Each row is a point on a tangle of strands that fork, close into loops and nearly touch. The rows are in no order.
In the rows, zero is written as 128.
Two points are linked if the straight distance between their rows is under 149. Some points are linked to none.
tav: [162  96 159 122 109 129 112 158 113  84  76 148 113 160 108 155  99 171
 118  99 143 121 175 127  86 146 176 154 147  98 153 160 127 143 113 109
 154 138 125  70 119 119 174 147]
sasid: [102 136 141 134 124 126 107 121 117  91 110 101 111 153 152 108 143 166
  89 133 150 111 155 114 139 144 144 148 134 129 147 148 141 119 131 111
 104  89 148 126 156 145 153 131]
rekit: [151 122 162 126 147 130 126 115 155  98  75  83 155 150 121 132  73 169
 129  88 125 132 145 151 126 127 160 123 156  76 146 153 112  92 165 141
 128 158 148 103 146 171 148 115]
mup: [130 103 142 127 165 128  94 137 103  70  63 157 115 182  98 100 113 176
 100  87 138 115 150 157 102 171 162 139 161 117 161 138 146 118 149 101
 103 142 196  89 141 178 162 124]
kirek: [172  93 152 120 128 116  99 136 141  98  44 106  84 153 118 142 150 155
 107 122 126 170 138 119 141 149 147 148 152 120 108 122 195 117 149  99
 122 193 159 102 139 137 152  92]
gove: [147  90 148 100 203 109 143 138  97  85  68 155 120 177 118 129 120 151
 136  78 117 161 120 131 148 128 189 127 148 128 105  50  88 135 113  83
 135 195 156  97 143 156 104 115]
liv: [127 112 152 117 136 160 114 118 153 143 132  94 166  98 133  95  63 146
 125 106 137 107 155 121 143 132  83 110 150  53 159 162 113  89 180 189
 142 121 134 134 121 191 132 120]
vukul: [144 126  98 116 132 121 126 137 102 121 105 130 153 143 100 170 119 145
 110 104 157 127 123 113 113 121 162 130  88 124 151 124 150 146 119 143
 136 138 114  82 134 132 128 150]
pog: [142 120 131 161  85 138 111  96 171 109  93 100  59  93 123 101 121  89
 109 132  79 136 167 162 125 156  87 113 187  69 135 135 146  89 108  77
 110 184 167 113 107  98 180 106]
zefel: [166 122 136 131  74 111 153 150 144 143 116 116 113 115 136 155 119  88
 138 133  80 172 137 136 111 138 175 118 116 127 115 135 141 167  56 107
 151 157 106 105 116  46 185 121]
kan: [146  98 130  93 172 123 130 151 105  86  77 133 135 189 126 131 124 186
 133 100 166 137 152 110 153 130 161 151 131 114 116  93  72 149 100  94
 148 152 118  83 152 151  79 130]
laz: [162 126 130 109 197 109 182 145  97 137 119 155 156 167  93 186 129 117
 164  75 145 196  77 188  97 135 225  76 144 157 107  97 129 127 140 136
 112 189 143  85 114  99 152 106]
faz: [121 155 154 152  99 161 154 105 173 150 183 102 165  82 146 159  85 103
 197 186  69  99  82 135 175  90  57 110 102 142 139 134  83 154 149 134
 167  85  60 172 122 109 109 124]
Doke: [111 188  85 131 126 103 154 155 129 133 210 172 154 132 153 121 145  99
 140 149 138 114  62 120 139 124 115 163  50 197 106 104 109 188 125 151
 146  82  81 166 174 127  50 174]
rafo: [104 145  94 156 197 150 162 156 107 135 138 196 170 138 107 113  92 120
 127  86 110 103 126 195  76 135 177  86 107 129 138 126 132  86 154 191
 112 116 170 146 107 118 164 144]
zubeg: [124 160  79 126 111  87 158 119 120 159 190 148 139 132 122 158 164 103
 114 134 125 121  59 139  79 105 150 149  77 207 105 133 129 156  93 139
 111  96  97 147 135  95 120 161]
dus: [142 105 114 150 145 147 152 128 148 114 136 113 121  96 113  95  51 139
 116  85 108  85 146 160  97 120  95  85 126  75 199 178 104  83 149 144
 157 147 132 138 108 138 167 129]
rizes: [ 99 192 101 145  62 106  87 133 107 145 191 161 117 109 145 119 185  71
 111 171 157 128 113  90 161 152  74 146  81 169 131 109 182 187 118 138
 118  79 134 163 170 137  82 141]
Zet: [133 122 136 150  99 111 116 140 121 158 137 102 153  79 121 142  85 115
 103 113 107 129 152 127  79 124 137 138 138 105 165 167 195 141 133 183
 132 107 122 126  93 103 206 150]
sukek: [ 96 149 125 138 127 152 108 116 145 142 194 128 183  97 168 116 122 112
 150 176 126  87 116  73 194 132  66 131  91  99 127 126  87 178 128 159
 139  62  85 150 157 173  61 146]
duz: [100 177 107 118 171 149 148 113 109 153 154 160 189 133 110 123 126 104
 179 125 122 156  84 160 149 118 151 102 112 164  88  74  92  96 166 160
  96 142 145 145 133 163  81 139]
Mobad: [150 136 146 131 102 105 130 138 128 103  99 117 135 133 146 149 110 115
 123 109  78 149 151 118 136 122 182 138 111 103 122 106 109 173  57 100
 154 152 116  98 144 104 140 136]
kikug: [155  74 148 124 136 122  80 120 154  84  46 108  70 157 130 111 157 174
  96 133 132 120 173 133 112 144 126 159 193 110 134 159 167  84 149  84
 105 159 168 114 134 135 154  95]
tedos: [128 126 151 146 159 132 123 115 134  90  93 110 104 143 115  88  78 153
 107  77 117 117 152 179 132 173 124 112 167  78 167 155 133  93 167 111
 118 145 199 121 140 167 170 112]
Tuz: [137 124 129 148  67 127  61 102 145 114  88 100  81  84 126 114 158 104
  91 148 125 123 181 114 138 149  79 128 168  90 156 141 184 110 120  95
 110 156 170 123 119 121 156 103]
vuvur: [166 108 132  92 104 105 167 139 141 170 146 142  69 157 128 180 163 123
 117 132 132 170  70 136  62 120 188 139 143 195  68 125  98 121  78  89
 114 164 100 125 112  48 127 125]
Pirak: [ 99 125 125 140 167 137  97 136 102  87  90 145 145 169 130 101 126 168
  81 105 151 100 148 135 117 148 158 145 132 126 158 136 169 105 162 158
  92  93 179 125 157 181 154 130]
Rav: [ 94 146  97 113 190 150 126 112 109 151 135 189 167 161  89  95 135 136
 167 106 153 136 120 155 112 125 153 105 132 151  91  98 119  60 176 175
  81 148 166 125 113 182  99 136]
bimu: [151 118 138 140  97 140 146 118 185 140 102  82 102 107 142 149 128 133
 147 136  96 151 135 125 141  99 122 148 129 124 108 159 146 105 125 131
 157 164  89 121 105  69 152 117]
Kosir: [142 101 148  99 134 121 125 146 124  86  89 126  62 176 155 120 176 179
 103 127 163 154 134 107 157 147 146 163 136 155  98 125 131 130 115  61
 129 143 140 125 155 110 109 107]
vam: [150  99 128 104 135 137 122 112 192  97  71  79 149 162 149 129 133 202
 134 143 161 113 162  87 147  95 142 168 141  96 113 142  85 110 124 131
 136 136  79  85 148 157  81 120]
vakob: [116 137 138 175 113 133 145 108 157 161 178  95 155  61 140 114  61 104
 136 147  63 102 130 144 108  98  99  99 129 111 180 179 123 125 134 168
 141  93 106 175 101  86 194 132]
vep: [100 121 163 136 108 185 128  90 156 166 191  96 134  90 137  77  82 156
 163 155 146 102 167 144 129 120  53 119 184  85 156 181  72  81 158 158
 140  72 102 154  82 147 159 125]
Gev: [109 126 148 135  80 119  84 135 106 148 168 119 124  96 152 105 140 133
 117 157 164 116 177  62 116 133  95 170 134 124 156 173 175 160 140 169
 129  65 105 135 123 137 141 155]
ros: [159 131 113 116 110  97 181 155 176 132 151 112 103 120 166 151 153 121
 141 157 107 136  64 111 140  96 114 160  81 180  86 120  97 172  98  91
 175 134  52 161 147  61  69 133]
kul: [131 109 125 101  85 113  92 142 112 143 156 131 131 149 141 118 167 164
 110 155 206 107 169  69  84 125 121 190 135 135 130 172 144 153 118 170
 126  57  91 106 125 154 116 159]
vob: [146 105 142 128  82 112 131 132 149 158 153 129 103 105 132 164 128 143
 137 146 134 122 152  96  63  93 137 172 138 136 121 188 130 132 100 140
 160 106  64 123  80  57 158 164]
Dotas: [180 121 158 123 109 122 144 129 168 118  71  82 129 135 133 176 117 148
 143 116 117 181 134 135 122 115 186 154 142 109  98 138 150 116 132 138
 144 181 105  85 127  96 156 120]
nabif: [166 128 130 113 107 102 162 137 131 151 119 127  98 150 131 167 152  93
 125 114  97 190  92 152 103 143 207 112 132 174  91 103 111 148  58  96
 118 173 126 100 124  59 174 112]
Naza: [153  82 122 130 165 120 140  95 153 116  90 112  72 138 100 114 121 138
 124 103  99 133 118 163 103 127 130  85 162 111 124 142 130  68 142  81
 105 215 160 105 106 123 155  92]
mino: [137 112 154 145 122 147 150 136 187 118 112  93 126  86 152 108  62 144
 158 106  87 117 161 121 171 109  93 123 144  59 166 162 114 106 158 157
 208 152  87 141 109 110 150 115]
Dizi: [ 95 147  98 104 144 125 116 153  80 133 136 226 118 163 120  95 180 118
 122 113 153 123 129 127  95 153 170 164 132 173  91  92 148 113 129 151
  93 104 167 137 120 142 111 163]
ratim: [111 118 133 135 127 149  92 135  96 161 151 118 140 112 120 117 122 148
 114 129 179 119 161 117 105 133  97 159 132 123 142 171 180 112 166 192
 119  88 134 130  98 155 147 147]
veve: [113 134 149 134  74 115 119 150 123 148 179 133 124  80 163 111 127 100
 148 175 109 120 153  59 155 122  79 154 112 126 143 161 146 179 125 139
 168  86  82 151 132 110 114 156]
losit: [138 132 105 123 123 108 114 163  98 121 113 133 169 100 138 141 129  88
 105 118 108 133 128  91 162 129 125 135  82 109 126  81 172 194 112 140
 149 130 121 120 157 148  92 142]
Vubav: [158  88 150 116 171 130 141 133 162  76  51  98 140 166 131 129  95 202
 136 105 138 124 150 126 130 107 172 139 147  89 116 133  83 107 134 111
 152 167 111  85 143 146 110 113]
fuvo: [112 142 107  86 120  89  95 145  93 102 109 197 127 174 131 112 207 123
  91 118 167 124 128  91  99 140 180 182 139 178 110  81 147 139 107 132
  88 103 157 124 165 174 111 147]
gom: [ 88 128 151 156 119 142 113  94 166  88 127  96 102 127 158  89 142 148
 104 163 135  75 183 102 188 139  82 125 175  49 136 147  95 101 115  96
 127  80 134 151 154 150 131 113]
zavon: [122 145 121 133  74 128  71 113 110 148 117 105 122  91 114 128 158  92
  97 138 133 142 146 116 131 144  97 126 128 123 136 126 199 137 135 129
 100 138 171 127 116 147 141 119]
tefu: [123 148 122 123 129 126 145 117 135 131 156 104 168 119 159 134 126 147
 134 138 128 105 112 101 132 104 138 137  91 129 119 145  84 144 122 138
 142  97  82 137 147 131  93 151]
sulo: [108  99 110 154 162 127 132 128  95 159 146 122 113 101 114 123 125 131
  87 140 128 109 131 152  42 115 111 149 144 152 140 161 184  99 143 162
  96  89 137 162  72  86 167 154]
lan: [121 118 112  93 112 109  53 122 102  95  98 160 125 175 133 100 208 131
  98 139 180 115 167  87 130 146 138 158 156 138 134 103 128 135  99 112
  92 103 164 111 168 188  96 112]
keko: [130 120 146 127 114 160 126 101 125 154 134  98  78 132 101 129 129 145
 154 138 150 153 135 157 138 132  83 110 154 142 116 161 131  82 152  90
 116 163 141 115  98 113 136 112]
Finin: [ 85 129  93 111 166 141 114 118  96 158 147 193 126 158 105  76 179 129
 140 134 155 116 135 143  88 131 126 134 154 169  85 117 118  70 144 153
  68 106 168 144 103 161 102 142]
Sez: [138 170 141 144  52  75  88 147 112  87 114 131 106 119 160 127 160  91
  85 146 130 163 156  75 169 158 142 152  91 136 134  62 188 232  73  93
 146 119 152 137 172 144 118 116]
daro: [152  96 141 101 161 131 161 106 160 140 112 116  86 161 104 142 129 168
 165 123 147 164  96 143 117 102 147  87 148 165  78 137  89  80 142  75
 106 207 111 101 110  90  98  95]
luvib: [ 88 158  90 139 131 139 129  98 113 166 148 154 129 117  97 112 153  58
 131 135  78 124  90 176 129 127 104  96 125 177 112  86 144 106 126 128
  64 134 174 150 111 131 138 123]
pag: [123 175 120 119 150 153 170 124 126 150 165 116 178 116 130 152 118 102
 183 153 112 146  64 163 160 108 108 110  84 169 107  93  82 138 151 133
 131 117 103 156 135 126  73 138]
Dos: [181 134 140 121 179 115 178 161 116 111  90 103 171 153 117 192 100 133
 159  79 136 199 101 177 129 136 206  98 126 121 130 110 136 149 134 132
 149 180 127  84 134  94 149 114]
zabis: [113 140 164 176  78  91  77 146 108  81 104 129 108 106 162 105 127  98
  92 148 113 128 203  72 188 149 113 134 118  87 167 100 178 207  86  97
 149 107 166 129 168 136 133 113]
mokot: [122 134 141 118 171 168 133 138 120 159 137 125 209 107 125 114  77 133
 141 109 135 128 126 140 126 126 121 105 109  90 127 130 121 100 183 207
 127 117 142 142 126 184 103 143]
Liso: [100 143  86 153 137 118 141 127 101 175 185 145 131 116 113 136 149 105
 103 150 133 111  99 143  62 103 129 152  93 194 116 137 175 124 130 170
  92  79 124 167 102 104 145 159]
Kep: [ 91 148 115 121 113 142 111  98 131 151 174 127 121 127 137 113 184 108
 135 191 144  90 110 110 171 121  46 124 128 139 105 127 101 115 130 115
 110  76 126 166 140 159  66 119]
tof: [134 128 129 151  75 130 158 106 188 165 145  76  85 106 141 156 139 105
 146 178  81 135  95 148 138  87  88 136 114 176 104 156 133 121 112 104
 140 131  76 150 107  49 148 111]
Bufu: [178 104 129  93 171 106 184 120 163 147 109 112 116 146 116 178 137 133
 172 132 126 192  52 135 115  94 180  91 142 176  67  91  90 116 129  88
 122 223  86 112 123  74  88  98]
difup: [131 105 125 133 161 169 153 117 142 115 139 121 105 126 101  82  73 147
 152 100 141 103 141 181 132 132  63  73 139  81 157 158  91  65 172 113
 145 148 155 136 110 163 124 107]
ledek: [159 109 163 105  99 118  78 169  86  90  71 158  99 160 124 132 160 157
  96 135 165 146 156 113  77 171 163 181 162 135 119 122 202 159 150 118
 115 115 170 106 126 156 164 132]
ruzaz: [130 131 141 125 174 166 155  91 151 156 152  82 178 122 105 121  81 175
 177 128 162 127 115 163 121  92 105  80 136 113 126 157  65  62 190 159
 127 137 117 144 105 161 108 109]
bazev: [155 125 138 133 175 118 167 154 110 134 102 117 158 145 103 157  82 123
 126  66 116 159 105 200 101 154 182  96 132 117 137 143 165 123 156 164
 138 149 164 105 116 112 192 115]
gofo: [136  80 143 123 109 150  68 137 124 137 118 109 143 111 126 112 105 164
 108 116 174 103 188  86 111 136  85 161 161  74 182 183 178 123 170 197
 140 105 122 100 106 183 157 127]
tepa: [ 96 130 104 133 185 172 113 129 132 120 135 126 182 139 138  93 115 148
 120 127 177 102 141 109 202 138  89 109  94  82 154 108 111 110 160 174
 119 106 137 133 166 204  72 125]
mepi: [159 112 102  94 182 128 159 146 112 114  95 123 162 140 105 170 111 167
 149 110 169 141 114 124 128 113 156 122 105 115 128 107  89 136 134 127
 156 159  91  87 128 128  71 153]
Pota: [152 124 140 148 132 160 167 122 180 156 148  87 181  69 141 148  84 128
 187 158  61 100  87 146 113  69  88  90 100 129 136 136  79 128 169 158
 187 123  67 179  91 101 123 108]
fod: [ 90 163 143 170 102 133 112  91 131  93 126 107  95 112 130 101 120 117
  96 140 117 107 169 135 171 162  99 106 167  64 153 125 117 110 105  77
 106 108 167 133 147 133 162 124]
Deri: [118 115 156 127 109 141 122 130 151  95 109 116  55 150 157 109 155 154
 125 148 142 131 170 110 186 153  99 143 152 111 104 140 103 118  97  55
 151 127 128 139 142  98 109 106]
zeras: [160 111 160 135  98 127 108 144 118 124  91 116 122 119 107 149  78 149
 125  96 128 142 166 142  89 157 151 145 153  96 165 170 182 141 142 142
 156 146 140  89  95 111 208 139]
ribi: [133 144 105 141 200 119 189 161 105 140 130 174 185 152 101 178 108 112
 129  80 134 144  95 199  79 127 210  92 108 138 116 119 169 117 155 198
 118 120 149 133 110  99 178 130]
vabud: [107 178 105 135  81  78  60 127 104 100 127 166 145 118 151 119 193  68
  85 129 141 129 139  78 178 145 130 149  97 143 142  46 174 210  77 108
 118 109 173 141 190 174  79 112]
fivug: [134  97 135 137 165 131 166 135 102 159 147 131 108 116  96 164 118 143
 120 122 137 119 115 178  26 106 149 119 151 155 119 169 138  98 136 146
 125 114 119 136  56  60 174 145]
ribam: [132 117 129  93 122 138 135 122 116 157 142 113 108 147 110 138 153 153
 150 140 171 146 113 124 121 119 110 136 126 163  96 150 116 100 137 116
 123 135 109 122 110 126  93 133]
vegim: [123 102 138 129 125 124  92 108 126 115 101  97  80 130 137 107 159 168
  87 144 150 122 164 129  86 144 114 165 181 129 133 169 155  94 133 103
  87 117 150 130 113 105 163 129]
Pipab: [104 115 121 132 187 122 128 133  90  86  88 164  86 178 115 106 153 149
 100  80 125 134 126 156 141 164 172 122 135 162 145 102 153 120 130  84
 102 151 192 113 143 139 158 108]
posaz: [136  88 139 117 121 146  76 159 120 105  92 123 184 139 140 122 100 150
 105 122 155  81 176  76 123 130 120 151 134  61 169 137 149 155 150 194
 135  93 118  87 148 210 117 136]
zok: [147 133 138 102 134 109 132 138  88 107  89 165 129 180  97 162 145 136
 115  90 152 178 105 140 101 155 218 142 131 163 115  88 155 146 126 122
 101 160 161  82 136 146 160 131]
Rosi: [106 160 159 148 107 160 135 105 167 135 171  97 163  80 165 134  91 117
 178 173  99 103 124 100 212 119  67 124 127  76 122 130  71 153 133 127
 172  93  67 153 136 141  92 135]
zulo: [111 155  90 126 166 153 115 146 121 139 163 146 209 102 159 116 123 112
 144 149 146 108 104  92 177 132 103 149  72 117 118  78 109 174 146 180
 124  90 103 141 163 185  32 164]
tusod: [134 103 123 134 132 149 135  86 209 115 101  81 130 116 143 108 125 189
 138 141 131  90 162 101 138  83 105 126 137  87 118 175  77  74 136 130
 144 133  82 126 116 132 112 109]
Puni: [131 150 102 105 125 112 154 122 118 146 145 133 131 135 122 150 149  91
 147 130 102 146  69 136 147 118 131 120  93 172 100  88  94 151  96  95
 128 152 110 130 139 108  87 131]
zuso: [166 139 155 102 123 109 164 160  96 130 129 134 125 155 124 187 138 136
 134 102 162 188 110 154  81 138 207 148 128 159  89 135 150 146 128 132
 129 137 121  99 121  88 166 142]
kigo: [162  98 146 108 108 105  70 180  78  61  45 207  92 179 112 147 168 127
  71 130 148 137 144 105  79 172 188 171 167 158 138  71 194 188 112  93
 108 129 186 103 138 157 168 118]
puz: [ 86 170 115 131 148 163 142  95 133 143 165 134 170 124 123 123 133 108
 159 172 120 101  82 139 193 122  68 102 105 133 105  90  79 114 151 129
 109  99 125 168 144 173  62 126]
fuf: [152 123 100 134 151 121 177 130 128 129 126 118 157 117 118 160 104  98
 151 104  73 121 104 160 108  99 155  72  93 118 132 112  73 145  80 109
 158 161 105 113 112  89 136 117]
Sopok: [174 107 159 123 112 112 126 129 131 143  97 105  88 143 116 182 132 152
 117 117 147 182 128 147  68 139 189 162 158 146  94 152 174 119 129 119
 117 173 131  89  98  85 189 124]
Bavu: [129 173 122 103  77 104 127 139 117 136 159 132 100 136 144 140 174 105
 127 145 155 164  93 104 171 148 106 159  93 167 103  95 113 171  91  92
 142 129 110 137 161 127  72 143]
fola: [ 97 143 104 163 115 163 115 114 117 150 160 131 125  85 100  91  84  80
 117 131 102  97 139 176 121 131  53  79 130 107 176 140 139  90 143 141
  95 119 170 150 110 145 153 133]
Misep: [ 89 165 101 145  88 114  45 127 109 117 157 165 140 108 150 111 202  73
  98 160 172  98 162  76 176 150  89 130 106 120 155 102 180 174 114 128
 109  81 164 155 186 169  73 113]
fegi: [109 167 165 147 129 146 145 111 153 118 136  78 161 106 157 134  88 134
 143 132 112 132 136 128 205 130 121 119 129  63 130 128  90 126 141 135
 152 108 113 145 151 140 123 126]
buk: [ 97 134 147 119 129 151 153 115 126 112 144 132  86 150 139  95 143 137
 150 149 125 110 133 136 173 131  96 104 139 121  94 117  44 113  94  57
 140 117 127 151 127 117  81 117]
pov: [136 106 137 127 117 125 104 157 127 104  99 105 136 102 159 124 129 122
 122 138 116 114 161  74 185 124  92 144 107  77 138 113 152 159 127 133
 171 133 109 129 151 141  88 125]
Taz: [ 85 145 132 152 124 163  77 124 122 116 140 135 167 117 145  97 110 121
 101 129 162  94 169  98 200 161  83 112 112  55 174 113 139 137 140 168
 113  91 163 129 169 205 109 121]
vuf: [ 84 160 130 175 105 155 124  95 139 123 169 123 127  78 126  96  88  84
 113 152  90  78 143 141 166 135  63  81 142  65 160 129 105 111 115 111
 110 100 158 158 139 147 144 133]
voz: [104 144 120  93 152  96 144 116 104 121 122 192 101 169 116 121 186  95
 131  90 132 186  75 114 179 148 175 134 138 207 102  29 101 132  96  89
 102 180 165 130 150 147 105 116]
Ripiv: [109 125 140 157  72 136 120 121 154 168 201 132 135  63 148 119  82 118
 183 171  84 106 145  67 159  92  67 134 133 127 188 178 116 166 137 156
 181  86  37 153 107 100 140 141]
zukuv: [111 165 144 124  63 131 117 134 128 138 173 119 113 113 153 133 150 100
 157 179 145 139 122  84 204 144  59 153 109 128 119 122 124 172 121 110
 163  98  90 143 147 128  76 144]
zifi: [110 145  91 148 144 140 146 143 105 148 152 143 168 108 115 126 102  90
 127 122  94 113 109 143 131 123 121  90  72 134 143 120 142 137 127 153
 130 115 134 143 126 124 127 144]
bag: [ 85 176  85 121 108 116 112  97 117 170 178 181 134 125 117 120 184  57
 142 150  89 121  65 143 133 122 106 138 115 208  90  75 118 131 112 127
  78 110 149 164 133 148  84 141]
Vumak: [143 144 148  97  81 112 124 140 104 138 142 127 102 146 133 143 159 144
 116 134 175 160 128 111  92 140 157 177 126 163  97 144 143 141 113 123
 123 117 118 118 127 109 134 158]
Dumaf: [116 130 111 109 166 110 144 146  98  88 106 145 102 181 133 123 172 163
 100 103 167 138 108 119 159 137 166 144 100 181 125  99 146 137 128  96
 116 130 146 127 165 134 112 121]
rir: [141 112 130 134 109  95 175 160 151 129 151 123  96 118 157 140 130 138
 129 151 103 121 116  95 123 103 137 143  87 159 122 163 110 171  91 103
 184 117  60 149 129  43 124 144]
nunit: [157  86 143 111 144 125 163 118 141 177 130 119  70 149 102 166 146 140
 142 137 132 163  84 162  63  99 157 109 155 191  69 143 120  84 129  93
 107 189 110 119  74  63 136 102]
kag: [158  88 108  96 137 113  97 137 109 104  68 141 149 149  90 157 132 145
 102 105 146 108 143 103 100 119 143 136 133  89 139 112 157 119 137 138
 116 159 132  77 135 181 118 134]
nabag: [143 127 123 110 105  93 110 158  83  99  90 177  90 161 122 134 167 113
  79 104 124 158 125 109  99 164 196 150 127 168 125  73 164 173  75  93
 109 139 168 112 139 118 162 131]
reb: [112 140 155 132 128 186 154  88 167 154 168  91 160 103 134 110 103 163
 182 162 138 102 125 150 140  94  75  94 143 112 119 159  39  87 165 143
 146  88  92 165  95 143 113 111]
zev: [140  93 131  88 191  97 166 119 109 120 102 181 102 175 112 138 157 115
 139  76 119 185  78 107 146 131 205 114 150 190 103  30  70 134  86  79
 114 215 143 105 139 125 112 108]
sas: [120 161  96 148  99  78 145 145 117 147 210 162 145 113 143 134 129  85
 127 160 105 114  94  96 107 121 129 146  60 176 126 149 139 204 101 146
 138  72  92 158 153 102 107 178]
Dud: [128 120 102 113 167 146 160 122 115 137 132 137 154 122 100 125 115 121
 150 111 103 108 104 156 105 104 127  80 103 125 124 115  85 103 134 127
 129 156 125 127 106 136 100 131]
tevek: [143 108 146 147 104 121 142 134 131 158 156 117 135  79 126 157  80 129
 145 121 105 125 158 134  60  97 140 133 156 112 163 195 145 123 123 169
 166 109  82 130  68  56 206 150]
guza: [106 124 126 152 145 162 125  92 123 151 154 111  96 123  85  99  98 128
 139 130 147 121 130 192 116 134  60  86 156 127 143 161 123  53 168 121
  95 145 174 133  93 151 146 116]
misik: [117 111 107 125 216 112 147 130 109 112  90 171 126 179  80 118 118 148
 120  66 133 140 100 167 116 148 174  99 132 146 132 112 171  94 177 138
  97 179 186 110 125 153 152 113]
midos: [125 124 171 135 109 167 130 122 167 153 164 100 156  73 158  99  48 152
 162 114 111 114 159 121 151 115  89 123 169  64 180 178  97  97 175 192
 183 105  81 161 104 138 166 120]
retip: [106 147 101 127 119 136 107 143  93 145 132 156 152 108 120 118 148  86
 111 118 123 130 131 117 141 138 118 123  96 134 125 100 185 140 139 156
 102 119 163 134 137 157 114 136]
Fif: [107 129 110 125 131 142  55 124 107  93 103 139 156 167 130  98 164 131
 107 128 187 101 183  98 185 154 105 131 131  86 155  96 129 139 120 135
 105 105 173 101 179 220  86 100]
biki: [139 163 117 104 102  94 171 150 146 142 203 139 131 129 159 134 153 128
 153 159 139 119  49 118 104 106 112 167  83 197  89 137  76 181 116 117
 167  87  59 165 152 101  50 162]
Buni: [106 134 109 148 111 117 149 108 137 146 158 100  83 112 140 118 158 101
 116 170  83 109  97 144 116 111  99 122 119 181 122 147 132 124 104  92
 108 103 114 173 115  67 142 129]
kisit: [118 131 113 134 119 130 154  94 132 170 149 117  92 120 111 127 148  70
 137 155  60 125  78 182  97 113 115  88 138 183 112 114 104 104  99  90
  86 143 137 140  93  81 154 110]
nep: [144 124 125 148 154 131 182 144 144 152 154 100 188  86 136 151  78 125
 145 121  86 106 101 151  93  87 133  80  96 122 154 166 114 129 147 176
 170 106  89 172  99  85 170 121]
Fil: [ 97 139  95 118 123 120  73 109 123 118 153 136 137 135 150 117 206  98
 114 163 157  89 138  80 193 132  68 133 123 108 128 109 118 144 109 111
 121  91 137 154 181 177  49 106]
bez: [126 115 124 168  89 111 114 120 166 146 129  92 134  53 139 100  78  88
 101 138  54 107 166 114 112 118  94 117 145  79 177 166 176 136 121 150
 130 118 124 148 111  96 195 133]
vub: [113 116  99 142 215 131 143 132 105 124 116 205 130 164  77 113 111 157
 123  77 146 107 125 192  56 145 181 102 150 136 131 137 143  70 173 161
  90 142 185 115  97 141 160 139]
duv: [143  88 140 137 125 137 112 144 157  90  76 100 114 119 148 116 101 162
 122 111 111 104 183  98 159 121 105 144 130  65 162 152 137 121 133 126
 180 148 108 115 138 138 132 118]
Zibo: [161 135 133 115 132 117 168 129 146 120 119 110 141 135 144 173 121 137
 157 108 105 151 114 136 122 104 190 120 112 131 103 120  53 140  70  95
 159 163  89 105 134  72 107 129]
mokon: [142 130 142 145  83 125 129 119 140 128 100 108  76 108 137 117 122  81
 117 131  62 162 144 166 125 167 145 108 156 112 122 118 136 136  75  80
 117 169 157 105 110  70 197 110]

A tip is a point with one link. Name the tips that can be reached along the links from each point below, in the order of the rows.
zefel: mokot, Bufu, ruzaz
Doke: fivug, rir
vuf: dus, gom, ledek, bag
zeras: tav, vob, zulo, fegi

A piece is two or more points that can be reached from each other along the links. Count, over all rows, the pieces, the separate loops (a circle has one, a figure eight two, a Y none), the forks (points with three links) and the tips (points with one).
pieces: 6
loops: 1
forks: 15
tips: 25

Name the points in between on the shortest way along the links from the first point to the second, in order.
mepi / ribi: kan > Vubav > rekit > tedos > mup > Pipab > misik > vub > rafo
vuvur / ruzaz: nabif > zefel > mokon > pog > Tuz > zavon > retip > losit > pov > duv > mino > midos > vep > reb
dus / ledek: difup > guza > keko > ribam > Vumak > zuso > zok > nabag > kigo
nabag / bag: zok > zuso > Sopok > Dotas > bimu > tof > Buni > kisit > luvib
